Each row is a point on a landscape with many peaks, with its height.
A climber steps from a point to the highest of its 6 nearest points, and stops where none of them is higher. Distance is the straight distance between rows; heights are no part of it.
kan: [ 53.4 -37.2   1.1  21.1   7.9 -11.5  -5.2  -7.9]  h=237
Funuk: [ -1.8   8.1  12.8 -24.7  -0.1  54.4  33.0  -8.2]  h=360
mav: [  2.1  13.9   6.5 -66.5  -8.6  36.7  17.3  35.0]  h=204
revem: [ 43.0  23.5  -3.6 -65.2 -13.3  14.0  28.1  12.9]  h=159
Sozad: [  6.3 -19.7   5.7  15.6  13.3  57.2 -11.1 -25.4]  h=341
Mun: [-20.0  22.8  11.1  -3.2 -10.3 -66.6 -17.0  14.4]  h=364
big: [-35.6  20.1  35.2  22.4 -13.0  -1.6  23.1 -27.1]  h=268
Losu: [ 49.3  -5.8  -6.5 -13.7   3.5  44.2  12.4 -46.7]  h=233
nituv: [  5.9  -5.7  13.2  15.0   9.3  41.6  20.5 -34.6]  h=447
Kez: [-43.5   8.2  -2.5   4.7 -11.9 -21.0   4.7  36.8]  h=696
lam: [ 40.4   2.9 -34.6   7.3  21.9  23.5 -33.3 -33.7]  h=41
nor: [-20.0 -10.2  14.6  17.2   4.5  40.6  11.8 -32.8]  h=604
Loro: [-12.0  -7.4  17.5  27.4   7.0  26.3   7.2 -41.5]  h=452
Sevip: [-34.3  29.5 -46.3  -6.9   8.7   3.0 -43.4  -0.2]  h=232
pude: [ -9.7 -29.8  -0.5  23.6   5.6 -21.0 -31.1  26.3]  h=369
leka: [ 53.3 -33.4  27.7  25.6   7.4  -8.4  19.1 -12.5]  h=100
kes: [ 11.6  21.3 -22.2 -35.8 -12.4  -4.9  19.6  19.2]  h=190
dem: [ 41.1 -33.7 -22.9  -7.6   6.9 -10.8 -28.9  23.0]  h=525
Mem: [-27.5  -0.2  -6.6  14.0  -0.8 -43.7 -24.5  35.1]  h=508
fiza: [ 11.8 -24.0 -14.0  -1.8  24.4  48.7 -28.3  -8.5]  h=218
Rogo: [ 35.3 -44.3  36.7  11.3   6.5  21.2  21.9   3.2]  h=150
magid: [ -5.6  19.1 -44.8  -3.3  11.1  -0.7 -51.1 -13.9]  h=274
zuvol: [-42.5  38.3  46.3 -10.3   0.8 -60.8  21.0  -3.6]  h=480
vebog: [-39.5  10.8 -47.4   4.5  17.0  18.8 -42.5   3.9]  h=105
Val: [  9.3  -3.0 -25.5 -42.8  -1.9  12.9  -0.6  40.5]  h=61
Ses: [-29.3  35.0  25.6   9.2  -9.1 -33.0  35.5 -26.6]  h=344
vut: [-18.1  18.2  -4.1  -5.5 -16.6 -52.8  10.6  17.9]  h=328
Pemo: [ 40.6  -4.1  -3.7 -17.9  13.6  41.9   9.1 -37.3]  h=327
sef: [ -6.2  -4.0 -14.0   4.2  -5.6 -35.7 -20.7  29.9]  h=437
dak: [ 35.5 -30.9  -5.3  12.8   0.6 -18.1 -32.7  14.6]  h=412
rasot: [ -8.9  18.4  15.3   8.9 -12.2 -17.5  43.7 -29.1]  h=208
luni: [-11.2   2.3  -5.6   3.5  -1.8 -54.0 -26.3  26.9]  h=443
pugov: [-15.4  30.2  -5.0 -13.9 -23.1 -31.1  36.8   6.4]  h=111
nuvi: [  3.9   3.3 -21.4 -20.9 -14.7 -19.1  11.7  30.1]  h=363
tud: [-25.7  40.9 -40.8  -6.2  -2.2 -25.3 -40.9  -7.4]  h=214
molo: [  5.9   2.6  10.7  32.0  13.7  16.6 -12.4 -47.9]  h=636
vufav: [ -7.7   3.0  -7.4  36.0  11.0  -7.4 -40.3 -38.3]  h=397
tosaf: [ 30.7 -31.9   0.8  32.6   3.3 -11.2 -19.9  11.7]  h=306
nogi: [-56.1  20.1  14.9  -5.6 -10.2 -49.3  -1.4  19.5]  h=529
Duga: [-23.3  -3.8  -1.3  -9.6 -14.7 -11.4   7.8  41.0]  h=651
gigu: [ 28.8  14.2  -7.5 -33.5  -8.3  14.8  48.7  -5.6]  h=89
vunuv: [-58.9  25.5  25.3   1.6  -9.5 -40.3  12.3  20.9]  h=500
legid: [ 15.3 -30.2  35.8   3.6  -0.6  28.7  43.7  16.3]  h=115
gir: [-33.0  -5.4  27.8  41.7   7.1  22.9  -9.3 -38.1]  h=334
Gefav: [  5.3 -28.2   2.8  16.0  11.3  -8.5 -33.4  33.6]  h=387
Fikur: [-21.3  14.8   7.9  -3.8 -23.2   7.6  33.5 -15.5]  h=124
rimam: [ 16.4  16.7   5.1 -31.2  -8.2  43.1  39.1  -1.3]  h=318
Sevak: [-24.0  14.0   7.0  -6.0 -17.6  22.9  37.5  18.3]  h=231
Garav: [-17.2   3.8 -11.9 -41.4   2.1  16.6  14.1  43.4]  h=312
nime: [ 24.0 -47.9  19.8  32.8  13.4  12.7   6.7   3.2]  h=199
gikev: [ -7.7  14.8   2.0  29.9   7.6 -22.4 -50.7 -49.3]  h=307
puda: [  3.3  11.6  -1.6 -15.6 -12.0  20.1  48.3 -13.0]  h=189
Vopi: [ -5.6  13.3 -14.7   4.8 -10.6 -56.1 -14.9  23.4]  h=637
Keves: [ 31.0 -40.4  -1.3   7.5  20.0  15.8 -29.3  20.1]  h=348
sal: [ 26.6 -17.3   6.4 -13.4  13.7  74.4  -7.0 -22.0]  h=259
vovi: [ 31.4 -22.5 -12.5  19.6  -0.9 -37.0 -22.9   0.2]  h=188

Call two points neighbours if one is among the 6 nearest of the other. Go from one point of each pair to the other, from neighbour to neighbour, staying as high as possible. Name the lowest point that can't be avoided.
dem and Kez -> Gefav
Kez and molo -> big
Vopi and Kez -> Mem

Two climbers start at each pair of points below. Name the first point that both come to, or write none.
rasot and Pemo -> none
nime and tosaf -> dem
zuvol and pude -> Kez
Garav and Sevip -> Kez
nuvi and Fikur -> Kez
